A landscape with many valleys, sampled at points; each row gives a point and its height.
A ball rolls from a point to the lowest of its 4 nearest points, and stops where none of them is lower. Distance is the straight distance between rows; heights are no part of it.
neduf (h 2.13): [  6   4   1  -2 -11   3   7   5 -13 -10   3  -2  -5 -13  -5  -4   5  14
  -3  18  -9  13  15  -5  -6   0   1  12  -6  -7   2   6  -9  -9  -5   1
  -2  -7 -11  -3 -10 -23  -7  -4  -4  -8  13 -18   6   2   8 -15   1  13
 -11   1]
ruz (h 3.86): [ 12 -13   9  -8   1  -2  14  10 -21   2  13   6  -6   1  -4  -4   8  -2
  11  11  -7  26   3   5 -25 -15  -8  22   8 -22  -3 -14 -12   7 -23   8
   3 -34  15 -17 -21   3  -1   5 -13 -13  -1 -14   2 -11  23 -25   6  20
 -18   5]
zipe (h 1.55): [-11  -3  -1   6   3  11  -4   3   9   1  -6  11  11  -6   2  -3  -6  -2
  -7  -4  -3  -3   1  -7  24  17  14   0   0   8   5  13 -11   2   4 -11
 -13   6  -3   8   1 -12  -4  -6  10   1   3  -1   8   4   1 -10   7   3
  17 -11]
Botem (h 3.65): [ -2   7   5  -8  -6   6   2  -5  -6  11 -16  -9   6  -3  -7  -5  -1   8
  -6  -3  -8  -2  -1   3   5   5   0   5  -7   0  -5   2  -4  -3  -3   5
 -15  -2  -5  -3  -9   1   2   5  12  -1   5  -6   9   9   9  -5   4  -7
   8   4]
dimo (h 2.39): [ 10   1   1   2 -11  -6   0  14 -10  -8  11  12  -7  -2   3   9  10   4
  -9  15  -3   0  18  -7  -4   0   2  12   2 -10  -3  -2  -8   1  -3  -2
   9  -9 -11 -16  -2 -16 -13  -3 -12 -15   9 -13   2  -7  -5   4   3  -2
 -13  -2]
nin (h 2.23): [  4  13  13   2  -9  17  15   4  -3  -3   1   1   3 -23  -8  -2   0   5
  -7   4  -4  10   7  -5   4   8  12  14  -7   7  -5  22 -29 -17   3  -2
 -11  -2  -6  10 -12 -16 -10  -4  17   9  16 -13  -1  15  14 -17   6   6
   2   8]
rusad (h 2.22): [ -6  -1 -11   5  10  -8 -11  -2   8   2   1  -3  -4   4   7  -1   3  -5
  -2  -6  -3  -8  -7   0  -5  -5  -4 -14  -5   0   0  -7  15  20   1   5
   1   0  -1   9  11  19  -1  11  -6   4  -7  14   1  -5 -12  29  -4  -7
   1  -2]
guvek (h 2.33): [ -8   3  -7  -7   5  -4  -4 -12   0   3 -17  -9  -8   3   0  -2  -2   1
   1 -10  -8 -12  -9   0 -12  -3  -2 -14  -2  -4  -1  -6  17  14   2   4
 -10  -7   1   1   5  15   3  12   6   4  -9  13  -3  -2  -8  20  -5  -3
   3   1]
luviz (h 4.45): [  6   6  -6 -12  -2  -2   4  -8  -7   5 -13 -18 -12  -3 -12 -10  -1   4
  10   0  -5   7  -3   3 -15 -10  -6  -1   3 -15   0  -5   7  -9  -3   6
   0 -13  -6  -9  -7  11  10  13  -6  -9   3  -6   6   5  11 -10   0  -1
 -11  13]
Telo (h 2.03): [-16  -9   1  15  -3   3 -10  -4  16   4 -18 -11   4   7  -4 -12  -9  -4
  -4 -15   2  -8  -3   6  19  15  -2 -28  -8  18   3   3  16  -8  -4 -14
  -5  25   1   9   8   1  16   1   2  20  -7  17  -5   7  -3   2   3   9
  29  -4]
nagaz (h 5.44): [  7  11   8 -19   7   1  17 -15  -7  11 -15 -35  -1   0 -14  -9  -4  -1
   8  -4   3   8  -5   0 -23  -5 -10   0   4 -13  -5 -13   9 -14  -4   8
  -4  -2   4  -1  -7  18  19  16   0   0   2 -12   6  15  12 -18  -6  -1
  -5  15]
Visuv (h 2.15): [ -8  -3  -9  15   3  -5 -12   4   7  -3  -3   9   6  -1   3   5   0   2
  -8  -1  -4 -12  -8  -2   9  12   0  -5   4   4   4  -5  -1  10   4  -3
  -8  -1   0   2  11  -7  -8 -11   2  -1   5   8   3 -14  -6  22  -2  -2
   7 -17]
mon (h 4.91): [  0   5   1 -17   0   3   5 -12  -8   9 -21 -22  -1   0  -9 -20  -5   4
   0  -9  -2  -3  -4   0 -10  -2  -7   0  -4  -7  -7  -1   0   0  -3   9
 -18   0  -4  -5  -3  10  11  11  10   0  -2  -2   7   6   6 -11   4 -10
  10  12]
numi (h 2.96): [ -9   1   3  -7  -3  12  -3  -3   8   8 -16  -3   9  -3  -8 -10  -7   3
  -6  -8  -1  -6   2   4  21  14   6  -9  -6  15   5   7   2  -5   0  -2
 -17   7   3   5   2   4   1  -1  13   9  -2   4   0  12   1  -8  11   3
  28   4]
ris (h 2.51): [ -3   3  -4   4  -2   3  -6   3   2   2  -7   2  -6  -8   1   5   6   4
 -11  -2  -6  -5   3  -4  -1   2   0   0  -5  -6   4   5  -2   4   2   3
  -6 -14  -9  -7   1  -7  -5   3   2 -11   4  -2   9  -5  -3  17   0  -6
   1  -4]
nem (h 4.10): [ 22 -10  12 -12   3  -4   1   6 -16   0  23  12  -8   9  12  10   4 -10
   0   9  -2  19  -1  10 -28 -21 -13  17  17 -17  -5 -17  -4   2  -9   3
  13 -20   4 -17 -10  12 -14   5 -15 -10 -16 -10  -2  -7   9   0  -5   5
 -29  -9]
Gek (h 1.83): [ -2  -8  -9  20   4 -13 -14   3   7 -13  25  31  11   4  21  13  -5  -9
   1   6  12 -20 -12  -3  23   7  12   2   5   9   7   1  -8  17  19  -5
   6  12   3   3   9 -27 -11 -33   4   5   9  12  -8 -13 -16  12  -7 -14
   5 -21]
Tonav (h 6.42): [  7  17  -5 -15  19 -11   4 -17  -3  10  -8 -24 -14  20   2  -1  17 -16
  10 -24  10   2  -6   4 -17 -23 -13 -19  11 -17  -4 -19  37  -1   3  15
   4 -19   3   0   3  41  11  25 -13  -8 -12   9   1  10   2  13  -3  -1
   3  19]
Morer (h 6.12): [ -1   8  -1 -25  18  -2  12 -23  -1  15 -22 -32  -5   5 -12 -14   1   2
  13 -14   3   3  -4   2 -22  -5 -12  -5   8 -12 -12 -15  16 -10   0  12
  -8  -9   2   2  -1  22  25  16   0  -5  -2  -1  -1  17   8 -19  -3  -3
   0  19]
rofil (h 4.57): [  4  14   4 -10  -4   5  18  -8 -13   3 -14 -19  -4 -10 -15 -15  -3  18
   6   3  -5  13   0  -1 -12  -2  -4  14  -4 -11  -8  -1  -8 -10  -2   5
 -15   4  -4  -2  -9   5   6   7   6  -2  10 -10   4   9  13 -16  -1  -2
  -9   9]
rin (h 6.28): [  6  17  -6 -15  17   0   9 -19  -5  19 -18 -39  -5  14 -13  -7  11  -6
  12 -19   5   0  -6  -2 -27 -22 -20  -7  17 -12  -6 -17  25 -10   1  16
  -3 -15   3  -5   3  25  24  24   0  -6  -1  -2  -1  11  10 -10  -3   1
   6  23]
razef (h 2.09): [-14  -5 -13   9  12  -2 -13 -10   3   3 -11 -11  -7  10   6 -10  -5 -10
  -1 -18  -5 -14 -15   4  -2 -11  -3 -26  -8  11  -6  -7  22  15   8  10
  -4  11   7   8  13  25   6   7  -8  18 -14  29  -8  -9 -10  29   0  -3
   9  -4]
simid (h 1.53): [ -5   6   4   3  -7  17   5   3   5   3  -4   8   8 -13  -6   2  -3  -3
  -1   2  -5   1   7  -3  22  14  17   8  -6  15   2  20 -22  -4   2  -6
  -4   7  -2  18  -4 -14  -5  -8  13   5  10  -7   7   8   4 -21   8   5
   7   0]
risa (h 2.74): [ 11  -1   0  -2  -4  -7  -7  -2  -5  -1   6   6  -6   5   4  15   2  -3
  -1   5  -6   4   7  -1 -14  -2  -1   2  -6 -10   3  -4   1   5  -3   3
  10  -9 -12 -16  -1   8  -2   6  -7 -13  -7  -1   0  -2  -7  13  -6 -13
  -9  -2]
ror (h 2.41): [  1  -2  -2   5  -4 -13  -7   4   4   0  14  17   4  -1   9  17   9   1
  -6   8   6  -7   6  -9  -3  -3  -5   3  -5  -4   3  -6  -2  10   1  -8
   8  -4  -7  -6   8  -5  -8  -1  -3  -6  -1   1  -1  -1  -9  24  -1  -9
  -2  -7]
zisot (h 4.46): [-20  19  16  -8  -9   4  19  -1   7  -9 -20 -24  19 -11  -4  -9   5  29
   5  -6   1   2   2   6  -3   7  -3   5 -14  23 -14  13 -11 -20   0  -5
  -3   4  17  13  -4  12  16   4  17   7   8 -10   9  22  21 -26   3  -5
   0  20]
Rik (h 2.40): [  3   0  -4  -3  16 -16  -5  -9   1   6  11  -1 -12   8   6   6   1 -18
   8  -9   0   5  -3   7 -15 -16  -5 -18   4 -19  -4  -9  19  18   8   7
  13  -4  -2   7   3  33  11  14 -11  -6 -19  11  -5   3 -12  26  -3  -9
  -1   7]
Vepov (h 1.57): [ -6  -9 -11  21   6 -14 -22   0   6 -18  22  23   8   8  22  16 -11  -8
   7  -2  10 -21 -17   1  18   7  10 -11   0  15   7   7  -4   2  15  -3
  11  25   5   3  13 -21 -16 -26  -3  16   6  20 -11 -13 -20   9  -7  -3
   8 -29]
Vemu (h 2.24): [  5   1   4   3  -6   6   2  15  -8  -1   4  11  -8 -11  -4   4  11   9
  -6  13  -5   6  15  -3  -1   4   7  12   0  -1   1   3 -12  -9  -2  -3
   3  -8 -14   1  -5 -27 -17  -6  -1  -7  22 -23   3  -6   0  -7  -1   4
  -9  -7]
didu (h 1.44): [-10 -10 -12  19   9  -7 -16  -1  11  -7  15  15   6   1  19   7  -7  -5
   0  -4  10 -26 -18   1  17   6   5 -15   1  16   3  10   0   2  12  -7
   5  21   5   6  13 -14 -12 -18   1  17   0  18 -11 -11 -17  15  -3   0
  13 -26]
mivim (h 5.11): [  8   4  10 -13  11   1  24 -16   0   5 -15 -26   1 -12 -16 -15   0  10
  10  -2   3  13  -9  -4 -20   4 -10  10  -5  -4 -11  -3  -3 -12   2   7
 -10   3   7   0 -10  16  15  13   3  -2   2 -11   4  17  18 -26   0  -5
 -16  15]
ziv (h 3.29): [-14   8  10  -6  -4   6   7  -5  14   1 -17 -17  10   1  -8  -6  -2  16
  -2  -7  -2  -6   4  10  18  10   0 -10 -18  23  -4   4  -3 -11   3   3
 -12   9  10   8   2  19  19   3  13   6   1   3  -1  19  10 -15   1  -7
  21  18]
kuzu (h 0.81): [  1   1  -1  12  -2   2  -2  14   1 -12  14  31   2  -9  12  16  11  -8
  -6   8   7  -8   4 -11  14   9   8  12   0  -1   2   5 -11   8   5  -8
   7  -1  -9   0   1 -36 -10 -18  -3 -12  12 -13   0 -13  -6   6  -2  -9
 -11 -14]
Nukud (h 3.49): [ 16  -6  -1  -7  -8   1   3   6 -10  -6   3  -6 -12   3  -5   5   2  -1
   2   6  -9  15   3   3 -24 -14  -3   6   5 -19   2  -9   4  -3 -10   5
  11 -16  -1 -16  -8   8   0   5  -7 -11  -3 -11   3  -5  14  -9  -4   6
 -15   2]
rosad (h 2.75): [ -9   1  -6 -13  10   1   2 -17   1  10 -23 -20  -9   8  -5  -7   1 -12
   6 -19   1 -10  -9   5 -10  -5  -5 -19   4 -11  -2 -14  22   3   3   6
  -7 -15   0   0   2  21  14  18   0   3  -7  11   2   8  -4   7   1  -7
   7  14]
der (h 1.04): [-17  -9   7  11  -7  16   7  -4  20 -10 -18  -2  10  -8 -18 -12  -7  16
   0 -12   7  -3   4  12  38  25   5 -17 -18  27  12  12  -3 -18   7  -7
  -3  25  12  15   0   5  16   1  11  10   7   9  -1  15   2 -12  -3  -1
  27   0]
kize (h 1.56): [-12 -14 -11  20   5   7 -18   3   9  -7  -1   9  10   1  15   3  -9  -8
   3  -2  -2 -19 -12  -4  19  10   9 -15   3  23  12   8   2   0   6  -9
  -2  15   0   1   8 -15  -8 -12   5  13   3  12  -2 -13 -13  14  -4   5
  20 -17]
kun (h 2.52): [  9   2  -3  -1   7 -21 -13  -6  -1   6  23   9   0   1  10  12  -6  -8
   3  10   2  -2  -3  -4  -9  -8  -6   0   5 -13  -2  -8   3  22  -4   1
  18   6  -9   0  13  17  -2   3  -9  -2 -17  12 -10  -8 -19  27   2 -14
  -5  -3]
nesiv (h 1.54): [ -5  -4 -11  18  -2  -1 -10  13   8 -20  15  33   9  -3  17  20   5 -15
   1  11   3 -16  -5  -5  29  13  21  10  -3   6   6  11 -11   9   8  -5
   1  10   3   5   6 -42 -12 -33   6   3  15   5   2 -22  -8   4  -3  -8
  -5 -16]
basu (h 2.88): [ 17  -3   5  -8   7 -13  -1   0  -3   5  12   3 -13  12   9  17   1 -18
   1  -2   5  10  -5   7 -20 -16  -8   3   7 -13   0  -8  14   9   2   3
  10  -7  -3 -10   1  31   2  14 -13  -3 -21  -2  -5   2  -8  14  -2  -9
 -15   5]
maz (h 4.29): [ 29  -5  12 -15   1  -5   0   9 -11   4  29  19 -12  15  15  11  -6  -1
  -5  15   1  10  -4   7 -17 -18 -11  16  23 -16   1 -18  -5  13  -5   0
  21  -9   4  -9  -7   5 -19   2 -13 -12 -21  -8  -6  -8  -4   4  -4  -5
 -32 -10]
tuva (h 1.58): [  4   2  -2  10  -5   3  -5   9   1  -6   6  16   2  -6   2  13   8  -2
  -9  12  -1  -4  12   0   4   1   5  10  -2   1   1  -2  -3   6  -1  -1
   3  -8  -9  -3   2 -24 -12 -10  -5 -11  13 -12   1 -10  -8   7   1  -7
  -4 -10]
Gofi (h 2.17): [ -6   5  -9  -4  17  -1  -4 -16   2   5 -19 -17 -16  14   6 -13   2  -9
   7 -21  -3  -8  -9   3 -11 -10  -6 -23  -2  -7  -5 -14  26  10   6   5
  -9  -7   8   7   9  26   8  16  -4   3 -15  23  -6  -4  -4  21  -5  -8
   8   8]
degav (h 3.04): [ 18  -5   0  -6 -12  -5  -1  17  -9  -7  24  24  -2   0  14  13  10   1
  -3  15  -2  12  23  -1  -7  -6  -2  21  10  -4  -5  -2  -7   1   3  -4
  13   2  -5 -14   2 -12 -14  -5 -17 -15  -5 -12  -5  -8  -5   9   1  -3
 -22  -4]
Gel (h 4.04): [ 25   7  -2   0  -1 -10  -9  -3 -12  11  36  18  -6  13  12  18 -11  -6
  -4  10  10   6  -5  -9   0 -11 -11   8  17 -15   7  -9  -5  16  -3   3
  18  10  -7  -4   9  11 -14  -2  -9   0 -21   7 -12 -14 -23  25   3 -12
 -19  -3]
ledo (h 2.26): [-21   5   7   8 -16  16  18   6  15 -11 -17  -1  21 -14  -5  -5  -1  20
   1 -13   9  -2  12   2  20  16   1  -5 -13  28  -2  21 -22 -25  10 -13
   4   7  24  23 -10  -4  14   7  17  10  17  -2   7  21   6 -23  -7  -1
   8  12]
Lav (h 1.93): [ -6  -4  -6   3   4   1 -12  -1   6   3  -9  -2   0   5   5  -3   2  -2
  -7 -11  -4  -8  -9  -2   5   4   1 -12  -2   8   6  -2   6   8   2   1
 -14  -5  -1   1   6   1   0   6   8   7  -2  12  -1  -9  -7  20  -2   1
  15  -5]
bami (h 2.02): [-12   0  -9   5  13   2 -13  -6   6   7 -25 -22  -4  17   2 -13  -6  -6
  -2 -21  -1 -14 -11  11  -3  -7   4 -22  -5  10  -7  -4  28   9  -4   5
 -11  15   8  12  14  17   7   9  -5  21 -17  30 -15  -3  -6  19   3   3
  16   1]
dup (h 3.92): [  4  -2   6 -12   3   3  15  -2 -11  -2  10 -20  -5  -5 -19  -4   5   8
  11  14  -4  27  -2   1 -19 -16 -14   4   8 -20   1  -4   4 -12 -15   8
  -6 -17  17 -12 -23   4  13   3  -4 -12   6 -14   1   6  25 -30   0  19
 -25  17]
Fosep (h 2.14): [ -7  -2  -9   8  11 -22 -12  -3   5   4  10  10  -2   1   8   7   2  -7
   0  -1   1 -13  -7  -1  -2   2  -5   0  -1   3  -2  -8   2  13   4  -3
   3  -2   0   1  10   3 -11   1  -3   6  -7  10  -2  -8 -14  28  -8 -17
  -2 -10]
Veb (h 1.87): [ -9  -9  -7  13   2   8  -9   8   9  -6   4  19  11  -5   9  11  -3  -9
  -3  -1  -3 -12  -5  -8  21  14  13   1   2  10   5  10  -6   7   8  -7
  -5   3  -1   4   2 -27 -10 -20   7   1   8   2   5 -14 -10   0   3   1
   4 -13]
Fab (h 2.00): [-11  -7  -5  13   7 -10 -12   4   6  -4  14  19   6   2  12  14  -1  -4
  -4   1   5 -14 -12  -3   7   4   5  -2   0   7   3  -4  -1  10   8  -4
   2   2  -2   0   8 -10  -9 -10   0   3   4   7  -5  -8 -13  21   0 -10
   6 -19]
Gal (h 2.04): [-12  -3  -6   8   2  -4 -10   8   5  -3   8  13   6  -1  10   9   3  -4
 -10   6   4 -10  -6  -6  11   9   3   0   1   5   3  -1  -4  10   5  -4
  -6  -4  -5  -4   2 -20 -12 -14   5  -5   8   3   1  -9 -14  16  -1 -10
   4 -16]
peb (h 1.96): [-13   5  11   3  -9  23  13   9  11  -6   0  17  16 -16 -11 -12  -5   6
   0   0   1  -1  12   0  21  14  19   5 -13  17   1  34 -30 -14   5  -9
   2  10   4  24  -9 -17   3  -5  16  13  16  -3  11  17   5 -27  -2   3
   5   6]
getan (h 2.27): [  0   1  -7   3   5 -13 -11  -7   4   4  10   9  -6   7  10   5  -2  -6
   0   5   2  -4  -1  -1  -6  -9  -6 -10  -2  -7  -1  -9  11  19   3  -2
  10 -10  -4   1  10  25  -3   5  -5  -1 -13  12  -2  -2 -17  29   0 -12
  -4  -4]
Nomo (h 4.08): [  6  -4   3 -13   5   1  13  -7  -7   4   4 -29  -8   6 -19  -5   4   2
  10   3   2  24  -7  -2 -27 -21 -15   8  15 -18  -2 -11  14 -11  -8  13
  -2 -15  10 -12 -18  10  16  11  -6  -7   6  -9   7   8  24 -27   4  16
 -20  14]
busi (h 2.32): [-14  -9  -6  24   4   1  -4 -17  20   1 -28  -7   9  -1   1 -17 -18  -2
  -4 -17  14 -15  -8   6  27  13  -1 -29 -15  28  11   5  10 -19  -3 -13
   2  35  -5  14  16  -9  12  -4  -1  17  -4  12  -6   0  -4  10   3  12
  36  -8]
deta (h 2.16): [-14   2   7   0  -6  16   2   6  12   0 -12   2  13  -8  -6  -8  -6   2
  -7  -1  -2   5   3   1  29  15  12  -2  -9  16   2  17 -12  -7  -2  -6
 -12   9  -1  12   0  -5   1  -1  10   7   3  -2   5   8   1 -14   9   4
  21  -2]
fum (h 1.60): [  6   0   2   5  -8   3  -1  17  -8  -8  10  29  -2 -13   1  10  15  -1
 -10  12   1  -4  13  -8   2   9  11  19   5  -6  -2   1 -10   2   4 -13
   9   3 -13  -3  -3 -35 -12 -14  -3 -11  11 -17  -2 -10  -5  -1  -4  -3
  -7  -9]
Rusu (h 2.12): [-10  -4  -5   0   7   0  -7  -5   7   7 -24 -16  -1  13   4 -16  -4  -1
  -1 -16  -3 -15  -7   1   6   1  -1 -19  -8  11   1  -7  20   8  -1   5
 -14   5   0   5   8  12   2   6   4  17 -10  22 -11  -1  -6  16  -2   4
  18   5]
tusu (h 3.74): [ 20  -9   5  -7  -4  -1  -3  13 -13  -6  22  12 -10  12  13   8   1  -2
  -1  13   0  13  10   2 -23  -9   0  18  13  -6  -1  -3  -7   6  -8   2
  17 -14  -4 -19  -5   2 -14   1 -19 -13 -15 -11  -3  -8   7  -1  -4   4
 -27  -7]
kul (h 4.30): [ 10   1  -1 -16  -2  -8   3   0  -7   0  -3 -14 -15  13  -2   5   7 -11
   5 -12  -2   8  -1   6 -22 -21 -11  -8  12 -17   0  -6  16 -10   0  11
   7 -20  -5 -14  -6  20  14  14 -13 -11  -3  -1   5   7   8   0  -4   2
  -4   8]
vozof (h 4.64): [-11   8   5 -12   0  -2  20 -10  11   3 -19 -27  15   2  -7 -10   1  18
   5  -5   1   3  -5  10  -7   7  -2   0 -14  16 -15   6  -1 -15   0   5
  -9   2  11   7  -1  22  19   3  15   5   4  -2   8  20  11 -26   3 -13
   5  24]
Lisol (h 1.88): [-10  -3  -8  15   9   1 -13   0  12   3 -19 -10   3   8   4  -7  -8  -6
  -5 -17  -1 -15 -11   5   5   2  -5 -15   1  14   2  -2  24   3   0   0
 -14  16   1   4  13   9   5  -1   0  22 -12  22 -13  -4  -5  20   5  12
  28  -5]
ganu (h 3.34): [-13   4   0  -8   2   2  -4  -6   5  10 -27 -17  -4   8  -5 -18  -7   2
   2 -10  -6  -7   0   4   2  -1  -1 -10  -4   0   0  -2  15   2  -1   5
 -16   3   2   4   1  14   6  11  11  11  -6   7   3   4   1   1  -1  -8
  17   8]
parid (h 4.11): [  0  15  15  -3  -6   6  22  -1  -8  -2  -8 -17   7 -11 -13 -14   0  18
  -1   1   3  10   3   0  -5   6  -2  13  -9   9 -15  11 -18 -11   0   2
 -12   5   6   9  -8  10   7   0  11   7  13 -11   6  20  19 -19   4  -4
   0  13]
bug (h 0.11): [ -5   4   2  11  -6  18   9   9   3  -4   8  19  -4 -14  -4   4  -2   0
  -5  10   0   0   8  -9  15  12  25  16  -6   5   2  23 -22   1   2 -10
  -2   0 -10  16  -5 -43 -14 -14  10   3  12 -16  11 -10   0 -19   5   6
  -6   0]
div (h 1.02): [ 13   1   1  -4 -11  -4   9  18 -10  -6  12  13   1 -10  -9  -1  13   9
   0  18  -9  14  20  -4  -8  -2   1  18  -6  -8  -2   9 -12  -7  -2  -3
  10  -7  -6  -7  -2 -26 -17 -10 -11 -15  16 -24   3  -6   5  -5  -1  23
 -14  -2]
sumu (h 3.87): [ 16 -12   3  -5  -6  -7  10  18 -20  -8  15   8  -3   0  -1  -3   6   6
   6  19 -14  25  10   3 -17  -7   0  20   6 -15  -5  -3 -12   4 -21   1
   9 -18  10 -15 -15 -10 -13  -6 -14 -13   0 -17   6  -8  17 -21   5  31
 -27   7]
ropu (h 3.97): [ 20  -7   8  -8  -7   2   3  17 -21 -10  21  15  -6   4   5   3   4  -4
   7  19 -10  16  10   4 -23 -19  -1  25  12 -19 -10 -10 -11   9 -14   1
  10 -23   6 -18  -4  -2 -18  -2 -15 -18 -12 -16   3 -13  15 -14  -2  17
 -32  -7]
sarel (h 3.56): [ -2  13  14  -3  -8  13   8   2   1   2  -7  -6  10  -9  -4  -8  -5   7
  -4  -1   0   4   4   0   9   9   6   6  -8   7  -7  15 -16  -9   0   5
 -13   3   1   8  -3   4   7  -2  14   5  10  -7   5  22  13 -16   7  -5
  13   9]
Kan (h 1.03): [-13  -2  -5   7  -9  20   0   9   6  -5   3  19   9  -8  -1   2  -3  -7
   1   5  -3  -5   7 -13  29  20  24  11  -1  13   2  23 -15  -2  -1  -8
  -3  15  -4  20  -1 -29  -9 -13  11  11  10  -4  16   1  -4 -18   6   4
   6  -6]
Sinod (h 4.96): [ 20   6   0   2   0 -11 -11  -2  -5   5  36  31   3   1  10  12  -6 -11
   2  15  15  -3  -1 -14   9  -2  -9   7  13  -9   7 -13  -6  19   0  -8
  16  19  -7  -4  12  -3 -14 -14  -4  -2  -9  11 -17 -13 -24  21   2 -14
  -5 -11]
kube (h 1.72): [-11 -14  -5  16   4   3 -12  -4  11   4 -13   0   9   6   5  -4 -12 -10
   5 -14   2 -20 -10  -3  12  13   3 -24   2  20   9   6   8  -7  11  -8
  -6  21  -1  -1   6  -8   1  -2   4  15   0  16  -6  -3  -4  10   5  14
  29 -14]
muva (h 2.89): [-14  -8   5  -7  -1   2  -1  -3  15   2 -18 -18  12   8 -12  -7  -6  12
  -4  -7   0  -6   3   9  20   9  -1 -16 -12  21   4   1  11 -10  -1  -2
 -13  19   3   8   8  12  17   2   8  14  -7  12  -5  12   2 -12   3  -1
  24   7]
Nune (h 3.91): [ 12  -4  -4 -10  -5 -11   2   0  -8  -1   3  -6 -11   7  -2   4   4  -7
   4  -2  -3   9   1   8 -21 -12  -5   0   6 -17   6  -7   8  -1  -3   6
   8 -17  -9 -11  -6  16  10  10 -10 -15  -5  -5   3  -2   5  -1  -6   4
 -11   5]
rur (h 6.04): [  1  13  -3 -18  12  -3   9 -15  -6   7 -13 -33  -4   6  -8  -5   4  -9
  15  -9   5   4  -4   5 -25 -17 -12  -8  12 -15  -3 -12  19 -10   1   7
   0 -12   6 -11  -4  22  19  21  -4  -7  -2  -1   5  14  14  -9   0   1
  -3  20]
nuti (h 1.20): [  0   1   2   8 -13  10  13  12 -11 -10  11  16  -3 -15  -6   5  11   1
  -9  12  -1   1  13 -12  12  12  23  19  -3  -2   3  23 -19  -7   5 -10
   5   2 -10  13  -3 -42 -18 -17   4   2  18 -20   7 -11  -5 -21  -6   4
 -15  -1]
ter (h 1.36): [  0   8   2   2  -8   5   4   4  -6   6  -2  -1  -6  -9  -9   3   1   9
  -7   7 -14   3   6  -6   1   4   4   9  -1  -6   0   2  -9  -8  -5   7
 -12  -8 -11  -5  -4 -11  -7  -5   7  -3   8 -17   3  -3   3  -2   5  -2
  -1  -3]
pil (h 3.88): [  8  -4   1 -15  -5  -1   3  -4  -9  -2   2 -21  -9  -2 -16  -1   2   3
   7   5  -1  18  -1   7 -23 -16  -8   4   4 -21   5  -5   9  -7  -5  13
   7 -17   5 -13 -14   9  11   9 -10 -16   3 -12  -1   0  16 -17  -2  11
 -18   7]
kunas (h 1.73): [-15  -8  -8  15   5   5 -17   0  11   2  -9  -5   1   6  10   1  -2  -4
  -7 -11   1 -15 -14   4  12   4   3 -18   3  16   5   2  12   6   5  -1
  -7  12   5   5   8   2  -5  -2   4  19  -4  17  -4  -4  -7  17   3   6
  21 -13]
tosag (h 1.84): [ -8  -9 -10  15   2   0 -12   6  10  -4  10  24   9  -4  17  14   1  -9
  -2   6   5 -20  -3  -5  19  14   8   3   1   8   7  -1  -3  12   5  -3
   1   7   2   4   8 -24  -9 -22  10   4   5   4   4 -14 -13   9  -4   0
   5 -20]
Zot (h 1.08): [ 19   2   2   0  -2 -11 -10   1  -8  -2  18  17  -5   7  11  16   3  -1
  -3  10   8   7   9  -8 -11 -12  -2   8   7 -10   1  -7  -4  11  -1  -5
  17  -2  -4 -13   8   3  -8   1 -12 -12 -19  -2  -9  -4 -11  12  -4 -12
 -17  -2]
deso (h 5.17): [  7   1   1  10   9 -17 -10   3  -2   4  36  30  11  -4  12  13  -2 -14
   0  13  18  -7  -3  -8  10   2  -1  11   5  -5   4 -12 -10  18   6  -8
  13  17  -6   1   8 -10 -11 -15   0   0   7  10 -16 -10 -20  21  -3 -15
   3 -18]
lopi (h 3.75): [ 10 -11   3  -9 -10  -3   6  10 -13  -8  12  -5  -7   0  -7  -1   2   0
   7  14  -9  22   4   2 -22 -13  -3  15   7 -15  -3  -4  -3  -3 -11   6
  11 -19   5 -15 -19   6   0   4 -11 -17  -2 -13   6  -5  19 -16   1  22
 -27   6]
tutov (h 2.01): [-17   8   6   6  -7   7   9  -2  19  -2 -22 -10  19  -5 -10  -9   1  16
   2 -11   7  -2   5   9  32  17  -2 -19 -13  27   1   8  -4 -22   7  -6
  -2  19  14  12   1   8  21   4  11   8   4   9  -1  19   4 -15   0  -8
  20  12]
naduf (h 1.97): [-10 -10  -2  10  -4   2   7 -13  21   0 -20 -15  10  -3 -10 -20  -9   6
  -5 -16  12  -9   0   7  32  18  -4 -24 -16  27   7   6   9 -21  -1 -16
   0  26   3  17   7   1  20   2   6  12  -1  12 -10   5  -5   2  -2   3
  33   0]
nef (h 3.85): [  7  -6   3  -4  -9  -1  14  -3 -13 -10  12  -8 -10 -11 -11  -8   1  16
   6  13 -13  28  13  -6 -14  -8  -5  12   0 -11  -6   3  -8  -4 -18   1
   6 -17   7 -13 -16  -7  -3  -2  -7  -2   9 -12   8  -3  16 -21   4  27
 -23  15]
naso (h 2.90): [  7   1  -1  -4 -12  -1  -1   5 -12  -8   1   1  -7  -3  -5   1   1   9
  -2  10  -8  12  11   0 -16  -5  -2   5  -5  -9   2   4  -4  -5  -1   1
   3  -6  -8 -18  -4  -5   0   2  -8 -16   3  -6   6  -4   1   0   2   3
 -12   2]
bul (h 2.76): [ -5   5   6  -1  -5   9   2   1   2   9 -11  -4   0  -9  -8 -10  -2   7
  -8  -3  -6   1   7   3  11  13   8   9  -8   3   1   7 -13  -9   2   2
 -14  -1  -3   3  -2  -4  -5  -3  13  -1   6  -7   5   9   7  -5   5  -1
   8   1]
sogov (h 4.99): [ 30   2   6  -9   4  -6 -10  -5  -9  17  29  14 -16  18   8  20 -10  -3
  -6  13   8   7  -8  -2 -10 -19 -15  12  23 -21   6 -17  -1  21  -5   5
  22  -1  -4   0  -2  13 -14   1 -17  -5 -24  -4 -14 -13 -22  12  -2 -12
 -23  -3]

Two balls start at each pair of points below. Name the first point that both come to, or write never.
getan, Gal: tosag
rin, Nomo: pil
sumu, nem: Nukud
Rik, guvek: Lav

Where does a ball stop that starts at each point below?
mon: didu
rur: div
kul: div
razef: didu
ruz: div
rosad: didu
